The views of a scene show one set of named points, each view turned or mirrored, and shifted as a whole, with a little noise and some points left out.
In the rows, 128 means zero.

Scene 1
View 1
Tas: [143 130 138 123 115 128 158 117 137 119 127 165  96 148  84 162 111  99
 161 175 123 104 150 139 108  93 139 171 127 111 148  84 141 137  89 148
  78 127 131 159 129 158 114]
Muzez: [114 124 130 128 122 134 145 124 143 119 134 162 113 144  97 158 114 106
 152 154 118 102 159 129 122 104 145 140 138 123 141 103 135 135 110 137
  96 127 137 168 135 146 105]
mapo: [103 132 134 120 131 145 147 140 145 113 139 162 122 148  98 146 115 105
 138 152 118 108 156 125 136  99 131 146 138 130 131  97 134 127 103 138
  86 126 132 168 141 150  99]
tefav: [134 122 110 168 121 135 126 115 154 141 113 150 137 112  74 170 114 116
 143 100  92  70 134 104 123 118 171 156 108 111 128  63 167 132  85 135
  85 117 103 140 121 148 104]
pafa: [ 88 141 145 131 123 150 141 145 156 104 143 160 117 140  91 146 113 103
 131 126 119 108 144 126 166  96 121 130 137 129 122 107 156 133 107 115
  80 122 112 164 150 144 111]
fil: [118 127 154 111 100 120 164 111 136 100 145 172  70 160 100 164 110  95
 174 193 143 122 168 160 119  89 130 128 154 119 159 137 132 151 127 125
  99 138 148 180 141 140 125]
Dod: [127 129 123 130 133 141 144 132 143 127 125 158 128 141  88 153 115 108
 141 148 108  94 148 117 118 103 143 169 122 121 133  69 139 124  84 152
  78 122 126 156 130 159  98]
bet: [108 126 140 118 116 131 153 124 141 110 141 167  98 153 101 156 113 102
 157 171 129 112 164 141 124  98 135 131 147 125 147 120 130 139 120 132
  99 132 144 175 140 143 109]
befe: [112 122 122 147 121 135 134 122 149 127 129 157 125 130  91 163 115 112
 147 127 108  90 151 118 128 111 156 135 129 122 134  95 148 135 107 131
  98 124 123 160 132 141 102]
zogi: [150 118 120 138 117 122 148 105 137 133 118 161 109 139  85 171 113 107
 165 161 113  89 153 128  92 106 161 167 122 109 150  77 139 137  91 153
  91 127 134 156 119 154 107]
neme: [ 92 134 141 131 119 143 141 136 152 108 142 161 113 141  95 151 113 105
 141 134 120 106 151 128 154  99 131 124 140 128 130 115 150 136 115 117
  91 125 121 167 146 140 109]
zufev: [143 132 153 125  99 120 163 108 139 108 132 169  73 150  80 169 107  94
 172 179 134 110 149 154 116  87 133 158 134 105 153 105 151 149 100 131
  79 130 126 161 133 151 130]
View 2
tefav: [136 138 119  85 131 128 123 118 125 141 135 117  67 105 120 137 136 137
 156 155 112 128 129 138  70 129 108 153 106 187 112  66 113 119 169 120
 135 144 181 147  77 144 168]
Dod: [124 154 129  90 141 133 102 116 121 118 156 124  86  92 109 130 173 155
 145 121 116 154 129 133  94 139 112 141 126 181 117 112 108 135 161 128
 120 147 177 136 106 145 154]
bet: [112 157 130 119 135 143  95 126 115 116 170 138  89 103 116 128 158 129
 107 121 152 154 154 144 144 142 108 131 143 163 116 124 105 149 122 133
 101 137 145 119 131 140 133]
zufev: [107 174 139 132 114 123 101 114 112 116 134 128  90  75 126 130 166 129
 122 135 143 133 161 152 143 123 107 126 144 194 113 135 105 129 133 143
  73 147 147 124 114 125 137]
zogi: [120 156 113 106 120 129 110 124 135 126 134 120  81  79 115 109 167 151
 134 141 128 140 152 137 106 139  93 140 125 202 116 113 105 138 150 140
 109 140 178 144 105 125 149]
fil: [102 168 134 140 122 139  92 125 113 112 160 140  93  91 121 123 161 121
  95 125 165 147 171 152 172 136 103 123 155 170 114 142 103 150 106 143
  78 136 131 114 140 128 123]
pafa: [122 152 155 101 151 139  96 111  92 118 180 139  84 123 120 167 143 116
 131 120 133 150 124 146 119 125 136 135 136 145 113  99 111 127 141 114
 112 149 139 112 111 162 146]
Tas: [113 168 132 114 124 127 100 115 120 115 140 125  91  75 116 122 177 148
 133 127 129 145 149 142 122 133 106 131 138 196 116 133 104 133 147 140
  92 147 166 132 113 129 143]
neme: [120 150 142 107 145 142  98 119 102 121 176 139  83 119 119 152 143 117
 121 125 142 149 136 146 127 132 123 136 136 150 113 101 110 137 132 120
 113 142 141 116 117 154 143]
mapo: [119 154 137  99 148 142  94 118 110 114 177 135  89 108 110 139 164 140
 128 113 132 161 131 137 118 139 119 136 137 159 117 116 108 143 142 124
 116 144 157 123 120 152 144]
Muzez: [119 152 125 107 137 141 101 125 120 120 165 133  84 103 114 127 156 136
 121 126 140 152 146 140 123 141 106 137 133 168 116 111 107 146 135 130
 114 138 157 127 120 141 143]
View 3
mapo: [135 122 123 122  92 136 144 146 128 126 114 119 157 146 118 139 130  92
 181  96 121 151 169 138 108 137 184 117 145 142 131 137 158 137 138 149
 135 142  90 164 137 119  97]
zogi: [126 110 107  95  92 164 110 119 115 101 123 113 155 122 107 157 145 108
 209  77 111 158 191 134  73 125 173 131 136 148 142 131 161 105 121 142
 127 146  85 156 165 136 114]
tefav: [119 112  92 127  70 155 102 120 128 115 142 114 196 107  91 176 142 101
 196 106 100 173 198 148  81 145 166 129 129 153 154 126 178  81 128 157
  97 101  62 175 141 130 111]
zufev: [154 132 135  90 128 162 123 153 122 100 119 121 143 136 118 168 127 119
 202  96 135 152 177 124  64 144 179 137 131 160 132 128 142 128 136 119
 158 160 104 144 165 148 120]
pafa: [146 133 128 141  97 130 149 166 139 137 122 126 176 143 115 154 121  93
 171 129 129 159 163 143 110 160 184 119 140 152 130 131 154 135 148 149
 135 120  89 171 121 123  98]
bet: [143 119 123 105 110 149 151 150 118 125 108 127 142 146 133 138 141 106
 195 105 133 150 165 136  94 134 187 118 150 151 124 132 139 138 123 143
 158 152 112 150 146 132 107]
Dod: [125 119 117 116  82 144 119 128 127 109 123 111 163 132 101 149 129  91
 187  77 108 154 185 135  96 132 176 126 136 139 140 138 172 121 140 146
 115 142  71 168 149 121 101]
Muzez: [134 115 113 111  95 149 138 139 120 123 116 123 156 137 122 144 142 103
 195 102 122 156 174 140  93 134 181 120 145 150 133 132 152 124 124 149
 139 139  96 158 144 129 107]
Tas: [139 125 128  95 108 156 118 137 121  98 119 114 145 135 110 157 128 106
 199  75 121 150 183 126  76 133 178 133 133 147 136 134 157 126 137 128
 140 161  89 154 164 136 112]
fil: [156 124 132  89 134 159 155 160 113 119 104 130 128 151 143 143 141 119
 204 108 146 147 161 129  80 136 190 123 150 159 119 129 124 145 121 129
 181 168 130 137 157 144 117]
befe: [129 112 102 122  84 150 131 134 121 129 124 122 174 127 115 153 146 102
 194 113 116 164 179 146  93 139 177 120 143 152 140 129 158 108 121 158
 126 120  88 165 138 128 107]
neme: [144 125 121 128  99 138 150 159 129 137 118 128 168 142 124 148 134 101
 181 126 130 159 164 143 103 150 184 117 146 153 129 130 147 131 134 150
 143 127  99 163 128 127 102]
View 4
Muzez: [133 137 104 137 152 104  94 121  95 113 121 135 127 149  85 116 155 104
 104 157 120 109 138 120 140 134 144 161 137 142 127 156 100 135 123 137
 138 107 135 161 124 137 130]
pafa: [119 113 126 130 127 111 100 135  88 133 108 104 138 144  84 126 169 128
 105 161 128  82 131 130 130 141 128 159 139 141 130 137 125 129 114 131
 129  87 136 183 129 108 120]
befe: [119 143 103 135 154 107  99 119  97 125 106 130 137 144  79 117 150 118
 109 167 143 102 137 109 137 127 135 166 131 144 114 156 120 132 122 124
 137 110 149 167 113 147 133]
bet: [142 127 102 136 147 106  98 127  98 104 124 133 120 147  90 122 157  86
 104 151 106 113 145 136 133 143 149 154 148 140 138 155  89 137 130 146
 133  99 131 156 136 124 126]
Tas: [150 143 111 161 175 101  87 111 107 111 129 127 122 146  82 100 162  93
 104 156  91 107 130 110 159 145 156 174 116 130 126 170  94 145 102 138
 148 122 133 170 129 128 127]
mapo: [128 130 118 135 140 103  85 125  84 118 126 129 129 152  87 115 167 122
  98 154 116  97 126 122 141 132 138 159 136 144 134 145 101 130 116 140
 139 100 126 168 126 126 129]
zogi: [140 162  98 158 184 100  88 103 111 112 121 141 127 146  78  98 150  98
 107 163 113 114 133  96 159 131 154 177 113 135 114 177  99 143 108 129
 150 133 143 162 115 154 136]
fil: [163 120  96 144 155 106 106 130 112  93 125 127 112 141  93 125 153  52
 108 147  84 122 161 149 132 161 162 153 152 132 143 165  80 146 134 153
 128 100 132 151 151 110 119]
zufev: [160 131 108 163 174 106 103 118 121 108 120 113 120 136  83 108 159  67
 111 157  82 109 147 125 149 161 161 171 124 123 126 175  97 151 107 138
 139 117 140 171 140 111 119]
View 5
neme: [130 123 108 129  89 117 101 122 144 152 120 121 103 133 110 115 140 132
 131 122 140 160 154 119 158 128 113 103 131 142 151 123 100 146 127 108
 105 139 125 135 140 131  96]
Tas: [ 91 117 102 162  92 139  52 147 117 149 114 135 126 122 117 100 122 124
 126 119 147 137 153 104 144 119 109  90 132 153 160 145  96 114  92 136
 105 136 145 142 161 142 105]
zufev: [ 91 117 104 164 103 141  64 144 121 134 117 141 126 105 109  97 123 112
 122  99 149 153 147 100 147 133 100 107 135 164 163 146  83 112 108 136
  95 144 133 145 178 124 108]
bet: [131 126  93 147  90 138  95 143 125 149 123 128 113 112 134 103 143 111
 111 114 132 150 153 116 150 119 108 103 143 152 149 129  97 140 122 134
 103 146 125 135 150 129 100]
Muzez: [124 131  98 140  90 127  79 137 125 148 122 129 117 125 121 108 137 127
 121 125 139 143 155 111 151 116 113  91 133 142 149 128 106 135 112 125
 117 133 140 132 145 142  97]
mapo: [122 116 103 139  79 128  85 134 135 167 117 119 106 140 125 110 136 133
 130 133 138 142 157 121 152 115 116  90 133 142 151 128 104 143 108 119
 106 141 132 137 133 143  97]
zogi: [ 98 137  99 152  98 129  40 147 108 135 120 140 137 122 109 103 123 131
 124 127 149 129 156  95 145 112 113  79 127 142 154 139 109 111  87 136
 130 117 164 134 160 153 102]
Dod: [101 119 107 144  81 124  54 137 127 163 114 125 118 148 113 109 126 146
 138 142 148 129 160 111 149 111 119  76 124 137 156 136 111 127  86 120
 117 126 153 137 137 159  98]
befe: [125 140 107 126  95 108  73 124 131 139 124 129 118 134 100 117 136 142
 131 132 146 147 157 108 156 120 118  88 123 131 148 124 112 134 112 111
 131 119 150 129 142 147  94]
tefav: [ 99 144 122 121 101  90  40 115 132 133 119 133 126 153  70 123 122 168
 153 144 163 140 160  96 156 124 123  75 106 122 155 129 119 119  93  97
 146  97 173 131 144 163  93]
pafa: [121 111 117 127  84 113 102 114 155 161 115 116  93 147 103 118 137 142
 144 126 145 164 154 124 160 133 114 104 127 141 154 124  97 149 124  97
  96 143 121 140 134 132  96]
fil: [127 125  89 159  99 150  98 150 118 135 123 137 120  89 136  95 141  92
 100  93 130 159 147 109 148 127  99 116 150 166 152 134  84 130 131 146
  93 155 116 137 171 113 105]

In a view up to two points have been moved. Name them for each view, in the order of its rows, or write -.
view 1 => neme
view 2 => -
view 3 => zogi, Muzez
view 4 => -
view 5 => bet

Scene 2
View 1
Gake: [ 96 111 123 104 169 146 154 158 148 136 108 110 194 121 130 111 142 165
 129 133 149 155 110 125 145 139 151  89 141 122 115 117 118 131 133 165
  68  78 162 158 155 103 105]
sepad: [133 110 135 120 143 132 198 146 161 111 111 106 173 100 137 142 134 161
 107  99 157 170  95 148 124 128 164  68 114 107 119 121 111 133 142 177
  57  83 157 112 130 128 125]
mavel: [ 99 117 154  89 135 160 198 162 133  99 137 108 137 131 185 123 120 136
 133 125 187 106 164 135 175 153 160  91 114 112 145 103 114 121 170 141
 112 146  96 108 112 134 166]
Leki: [163 149 126 126  74 139 118 172 165 101  93 204 200  84 133 151 110 120
  97  88 123 125 130 155 206 165 104  86 130 150 160 117 158 153 160  92
  96 171 108 114  44 162 113]
finel: [180 133 127 144  89 124 152 155 181 103  89 175 202  70 118 164 122 138
  83  71 125 163  91 166 160 141 125  67 119 133 140 129 142 153 146 132
  60 123 140 101  69 158 106]
kon: [145 122 148 131  96 145 177 160 161 113 114 148 177  92 149 148 129 130
 104  87 158 125 127 155 174 146 137  75 116 125 142 122 131 140 158 137
  82 132 108  99  89 148 129]
mela: [125 126 137 125 107 152 141 172 153 132 106 159 197 102 139 130 132 130
 115 105 147 116 132 142 191 154 122  87 136 137 140 122 140 141 150 125
  87 131 115 130  98 133 110]
Vidi: [106 102 154 125 131 156 193 162 148 139 125 106 174 112 155 127 145 142
 122 105 180 118 130 138 161 138 154  78 124 113 125 125 114 127 149 166
  75  96 117 117 138 119 126]
gal: [109 124 127  92 147 145 162 159 145 103 115 126 170 123 150 121 120 151
 126 129 153 141 131 132 161 152 148  91 127 122 135 105 123 131 152 140
  93 125 136 134 114 128 134]
Mino: [ 87 108 147 111 140 166 166 169 139 147 124 116 182 126 155 110 144 139
 136 126 175 105 145 126 180 149 142  91 137 125 128 118 122 126 149 150
  90 109 115 142 140 110 120]
mavet: [119 131 130  82 143 141 179 154 145  78 120 125 149 122 164 130 107 149
 121 126 157 146 137 138 156 152 157  90 114 115 144  97 120 129 163 135
 103 142 127 115  97 141 157]
Tobe: [115 111 135 112 149 143 182 154 152 120 114 107 176 112 143 128 135 157
 119 113 160 150 113 138 142 136 156  80 125 113 121 117 116 130 144 166
  71  93 146 127 135 120 124]
madi: [115 133 128  97 128 150 147 167 145 106 113 149 176 118 151 123 118 137
 123 126 149 123 143 134 184 161 133  97 132 133 145 106 134 135 157 120
 102 145 119 134  96 135 130]
Moma: [109 144 113  38 173 133 179 148 134  37 122 114 123 144 177 120  84 164
 133 157 150 168 147 131 143 160 171 103 110 109 151  74 114 123 172 127
 123 162 141 124  93 146 185]
vol: [ 85 105 121  98 184 148 161 156 142 137 111  95 191 130 132 104 144 171
 134 142 153 157 109 119 136 135 158  90 142 118 110 114 112 126 131 175
  67  67 170 164 168  96 107]
mov: [100 145 105  62 157 147 120 167 136  86 107 153 173 136 151 106 100 150
 136 158 131 141 148 121 181 169 133 111 140 138 149  89 136 132 157 107
 119 156 138 159  95 129 136]
boden: [ 97 111 118  81 189 135 184 145 145 100 115  85 162 131 143 116 127 177
 130 141 154 179 107 126 118 133 174  87 124 105 115 103 102 123 139 176
  73  81 174 143 154 111 134]
Fevis: [ 95  99 160 127 134 163 195 165 143 153 131  98 176 116 159 121 154 139
 129 109 188 105 137 134 167 138 153  80 127 114 123 126 113 125 148 169
  77  91 112 123 149 112 124]
View 2
kon: [112 135 155 135 149  91 161 158  95 112 115 150 145 117 113 141 130 109
 120 148 143 109 164 111 141 142 159 123 147 155  90 145 130 118 102 141
 117 114 143 118 119  97 128]
sepad: [106 139 180 149 180  74 116 165 109  81 130 153 150 148 129 113 129  96
 142 137 139 110 150 131 149 178 148 129 145 165 135 103 118 119 144 183
 142 136 118 124 119 134 119]
mela: [108 119 158 154 139  89 145 132  94 124 123 141 138 124 116 136 141  96
 127 147 154 117 153 123 139 142 163 152 142 121  68 166 122 109 119 117
 103 105 136 110 126 113 122]
mov: [142 119 150 112  86  98 128 139 130 136 135 179 110 135 118  94 136  96
 138 142 141  93 159 109 104 160 132 202 153  82 121 199  96  94 119 115
 119  94  93 123 120 156 149]
Vidi: [107 127 161 146 169 107 128 146 120  91 137 152 138 155 118 145 137  93
 149 159 156 110 156 133 144 170 174 135 105 146 129 133 145 146 133 151
 129 139 136 121 113 138 124]
Moma: [158 144 145  67  93 104 139 187 155 108 134 208 109 138 115  84 114 113
 137 149 118  69 176  87  96 178 117 177 157 125 191 166 102 111 102 163
 153 109  86 142 105 156 165]
mavet: [134 139 151 101 124 100 144 170 130 107 128 181 125 134 114 112 123 108
 134 151 132  88 168 103 117 165 140 154 145 137 148 155 117 117 108 154
 137 115 111 130 111 136 147]
vol: [108 117 185 166 166  82  76 128 129  84 153 155 133 180 135  98 143  74
 169 139 157 115 136 154 141 198 153 178 117 114 148 130 112 124 179 161
 140 142  97 119 120 186 117]
Gake: [106 120 184 167 163  76  88 130 116  92 146 150 137 167 134 100 142  78
 160 135 154 118 138 149 142 188 153 172 129 117 128 131 107 113 169 155
 132 132 103 117 124 169 116]
Fevis: [104 122 158 150 172 115 124 136 123  91 142 149 135 164 116 154 141  88
 156 167 163 112 156 140 143 173 184 139  90 139 131 138 154 156 137 144
 129 146 139 119 110 145 123]
Leki: [120 127 149 135 109  77 179 147  74 149 101 144 139  84 112 128 135 113
  98 136 138 113 162  97 131 113 144 148 186 123  33 185 104  77  85 104
  89  75 138 109 133  77 131]
finel: [102 139 176 157 156  49 153 162  67 114 103 137 159  99 125 115 128 108
 106 121 132 122 150 110 153 133 139 120 194 162  53 125  98  78 114 152
 111  99 134 110 134  80 114]
Mino: [113 114 153 146 148 116 123 126 125 105 145 153 126 159 116 142 144  86
 154 163 164 110 155 138 133 168 176 163  97 112 120 164 141 144 135 125
 120 131 128 117 115 154 128]
mavel: [134 131 133  96 125 133 158 162 140 107 135 178 119 142 103 146 127 107
 139 174 145  87 178 104 117 162 166 145 106 137 152 168 151 151  96 137
 131 125 133 130 103 135 151]
boden: [119 132 182 137 160  79  87 156 139  77 148 172 132 173 133  86 129  85
 164 137 139 101 145 137 134 204 139 167 131 135 179 117 106 120 165 185
 156 140  89 131 115 181 129]
View 3
Gake: [115 119 132 109 141  83 134 150  90 104 119 154 101  73 105 106 104  76
  80 121 103 114 101 132  92 164 136 127 181  92 127 137 124 146 106 212
 129 143 103 141 143 109 115]
mavel: [128 165 155 100 165 120 144 157 156  86  89 125 171 115 159 120 123  99
 141 154 113 134  92 114 114 128 138 140 103  95 103 119 121 113  89 152
 138 135 143 132  93  71  93]
gal: [104 141 143  96 151 112 119 154 120 101 116 133 143 108 131 127 117  81
 103 141 109 124 100 122 105 149 127 133 148  90 106 125 125 136  87 172
 125 129 117 129 115 108 111]
Tobe: [125 113 133 109 159  98 128 139 103 108 106 146 119  92 114 111 104  90
 106 134 103 131  96 126  84 139 143 123 146  87 111 137 126 136 120 195
 127 132 111 135 117 115 118]
Vidi: [144 114 158 117 158 107 153 144 120  88  91 148 133  88 135  95  93  97
 122 133  92 132  92 133  86 134 158 104 126  92 113 134 119 130 122 190
 140 138 121 142 118 103 115]
mela: [108 122 191  98 141 140 123 160 127  79 120 134 161 121 156 123  88  79
  99 138  80 115 101 142 102 156 141  78 140  91  94 116 115 152  74 159
 129 122 112 134 135 136 128]
madi: [ 98 149 170  91 145 130 117 163 134  88 121 126 164 124 152 134 111  78
 101 146  99 118 103 127 114 155 126 112 142  92  98 114 119 141  65 154
 126 125 118 128 122 114 113]
boden: [115 130  92 105 160  71 123 138  87 126 113 149  95  76  85 117 127  85
  95 131 125 129  98 113  88 144 127 168 170  86 125 145 133 129 124 212
 123 139 109 131 113  96 107]
kon: [120 109 177 100 164 146 114 141 129  91 106 129 167 132 153 124  90  93
 123 146  85 136  98 133  86 129 148  82 112  83  83 122 120 139 101 154
 125 111 116 129 105 143 132]
Moma: [ 80 186  98  77 171 108  90 151 134 126 120 111 158 132 123 161 160  84
 118 162 145 136 101  93 122 134  97 199 134  83  98 121 136 113  76 149
 114 120 130 112  75  80  90]
mavet: [103 152 132  90 167 119 108 148 130 108 111 124 156 125 135 139 128  89
 121 153 117 135  99 113 106 131 123 147 127  85  96 124 128 125  90 157
 122 120 123 123  93 102 107]
mov: [ 69 177 149  78 134 117 103 174 131  97 141 119 160 126 144 152 131  65
  81 146 116 107 109 120 135 174 102 147 170  94 105 111 124 141  40 153
 120 128 118 123 130 101 101]
Fevis: [152 122 161 120 155 100 169 151 125  81  85 151 131  79 139  87  93  97
 124 132  93 126  90 133  91 137 161 108 126  97 120 133 116 127 118 193
 145 148 126 147 124  88 108]
sepad: [128  95 125 111 170 104 117 125  92 118 105 147 116  97 104 113 102  94
 114 134 102 141  96 126  68 127 148 116 137  80 104 142 129 136 139 198
 121 122 104 132 104 133 130]
finel: [ 97  74 174  93 162 158  73 128  99 107 129 132 156 146 132 139  81  83
 101 141  75 135 103 142  68 135 143  55 133  73  68 125 127 161 104 156
 108  92  89 122 114 199 161]
View 4
gal: [133  95 105 100 140 130 133 138  99 158 148 118  95 160 168 131 151 109
 109  88 151 109 100 152 132 138 114 139 124 144 123 122 104 114 122 136
 114 124 130 142 133 137 132]
boden: [120  77  93  89 152 138 135 101 112 171 173 101 103 196 141 130 204  76
  88 102 150 124 107 137 139 171  97 114 166 170 118 108  82 109 119 130
 135  88 163 142 135 111 117]
finel: [110 108 111  82 111 108 149 156  97 133 161  31  82  61 201 124 115 103
 138 116 159 144 148 206 106 126 146 113 102 141 170 130 130  91  86 124
 100 136 123 150 156 147 150]
Mino: [150 114 100  95 127 136 127 146  93 165 121 117 124 156 161 157 142 132
 122  67 141  87  67 124 134 141 112 115 124 139 123 125  80 104 143 138
 143 113 143 148 125 151 131]
Leki: [125 117 126 102 112 101 144 184  84 136 133  88  78  71 222 122  77 127
 142  90 161 116 130 205 103  96 148 152  56 119 156 137 148 118 102 144
  81 171  97 140 144 175 154]
vol: [119  97 103  83 135 129 134 109  98 190 159  89 128 189 152 143 188  78
 101  87 144 107  87 126 128 176  97  89 150 172 128 107  70 121 132 144
 151  88 184 139 132 141 114]
Fevis: [155 114  88  88 126 146 126 140 103 151 123  95 124 140 147 167 152 140
 128  75 138  95  67 121 140 147 115  99 148 139 125 128  69  78 137 119
 155  97 144 159 127 131 134]
Tobe: [131  98  95  86 134 135 135 126 106 155 154  81 107 148 156 142 167 104
 112  97 147 120 102 146 132 153 114 108 148 153 133 121  88  93 118 124
 134 100 149 150 137 125 130]
Gake: [119  99 106  84 130 124 136 118  95 185 156  84 124 172 162 142 173  83
 107  89 146 109  95 136 123 168 102  93 136 167 134 111  80 120 128 145
 144  99 176 139 134 147 119]
mavet: [140  84  99 107 154 139 133 136 108 140 151 135  76 164 160 123 157 116
 101  96 154 117 108 159 142 127 117 164 135 137 115 126 114 104 115 125
 100 129 108 145 132 115 136]
mov: [126  90 124 116 148 115 135 148  88 177 146 161  87 187 190 112 137  96
  98  77 157  98 104 159 125 124 111 171  88 142 117 118 123 154 127 162
  91 151 124 124 125 160 128]
kon: [141 109  98  92 122 131 136 158 101 127 136  81  89  92 178 142 119 137
 135  95 150 119 109 173 127 119 138 131 116 127 143 137 113  79 109 116
 112 130 111 156 140 136 148]
madi: [139 105 111 104 134 126 133 155  93 155 133 128  96 145 183 133 127 123
 119  77 151  99  95 157 127 121 122 147  99 133 126 128 112 119 127 142
 108 139 119 140 129 153 136]
Moma: [136  61 100 120 178 142 132 125 113 142 166 179  56 206 154 102 176 103
  78  99 160 122 118 160 151 123 109 202 138 138  96 121 128 121 114 128
  79 139  92 135 127 100 130]
View 5
boden: [ 82 128 126 147 117 109  64 183  90 183  92 138 151 158 112 123 111  97
 178 113 120 103  92  95 101  75 119 138 119 103 110 146 117  97 179 142
 102  89 124 190 134 133 171]
vol: [ 91 120 138 135 145 112  60 192 101 174 105 147 165 145 125 110 144 110
 157 121 119  86  84 101 105 105 123 136 122 108 103 152 117  92 176 142
 106 114 118 207 110 109 161]
Gake: [ 95 121 127 134 146 114  74 174 107 161 108 146 163 140 131 110 147 118
 158 117 117  83  89 104  99 110 121 140 135 112  97 146 116  92 164 137
 103 111 115 202 106 111 156]
sepad: [ 93 124 105 128 127 106  99 133 107 170 110 162 156 145 123 125 103  93
 185  84 110  95 119 112  87  97  95 148 144 113  88 132 146  89 136 142
 119  69 134 174 110 124 159]
Leki: [139 136  51 126 137 127 178  45 141  53 114 130 134 112 153 121 147 168
 173 108 102  81 131 129  66 132 137 168 220 140  74  95  99  94  72  83
  78  87  83 151 101 152 139]
Vidi: [119 103 133 126 142 113 108 133 108 151 114 170 170 155  96 109 130 108
 170 105 115 124 140 120 108 123 121 142 137 112  93 115 140  85 116 129
 128 109 133 178 104 125 153]
mavel: [136 103 128 144 115 121 132 116  99 121  92 147 152 173  64 112 121 122
 181 128 119 168 162 120 115 106 158 144 140 109 112  90 113  91 100 101
 112 118 118 160 139 168 161]
Moma: [106 137  96 170  75 123 112 134  87 121  63 104 119 171  84 134  94 124
 198 136 122 150 122  96 101  51 166 149 142 106 130 107  75 108 148  98
  74  87  96 154 181 201 180]
mov: [120 134  98 156 119 131 117 134 111  88  82 104 131 141 120 116 151 160
 164 153 120 107 100 104  98  98 174 149 166 120 115 116  63 104 141  90
  63 120  74 177 142 166 161]
madi: [127 122 100 141 130 125 131 111 116  98 100 132 146 142 114 114 144 147
 167 128 113 113 125 116  95 115 151 152 167 122  99 108  96  94 113  97
  89 112  94 170 121 152 153]
mavet: [114 125 101 150 104 119 123 117 101 123  86 130 137 157  97 126 109 122
 187 119 116 133 133 110  96  84 143 150 153 112 108 106 104  98 123 107
  95  90 108 160 144 170 166]
mela: [129 118  98 126 149 122 138 100 127  98 116 147 155 129 129 109 155 147
 161 115 109  94 126 124  89 137 135 153 178 127  84 110 113  89 100 104
 101 110 101 174  96 131 144]
gal: [112 124 109 142 124 120 110 134 108 126  96 135 147 149 111 117 132 129
 173 122 116 112 117 110  98 101 140 147 152 114 104 119 105  96 135 113
  95 103 105 176 128 147 160]
Tobe: [100 119 116 131 132 112  97 144 107 159 107 155 158 148 114 118 121 107
 175 102 114 103 116 111  95 103 114 144 140 113  95 131 131  90 140 134
 114  91 125 181 112 127 158]
Mino: [128 101 141 133 150 121 106 146 110 133 110 157 171 153  97 100 156 130
 156 130 118 123 130 118 114 132 145 139 138 113 100 115 117  87 122 116
 115 135 115 189 106 126 151]
kon: [126 118  89 124 132 117 147  81 121 114 115 159 152 139 117 120 121 125
 181  93 107 111 149 127  84 121 117 155 176 124  82 101 134  89  87 110
 112  85 119 156 103 142 149]
finel: [108 140  51 115 134 114 149  65 137 110 123 151 140 112 165 132 116 127
 183  72  97  58 122 124  57 116  91 168 204 134  65 119 136  92  95 120
  99  51 110 156  91 129 145]
Fevis: [124  95 147 124 149 114 104 144 107 156 117 174 178 158  88 103 139 110
 164 111 117 132 143 122 114 131 126 138 130 111  95 114 141  83 115 129
 134 123 135 186 100 119 151]

In a view up to two points have been moved. Name them for each view, in the order of its rows, or write -.
view 1 => sepad, mavel
view 2 => mela, Gake
view 3 => Vidi
view 4 => mavet, madi
view 5 => -
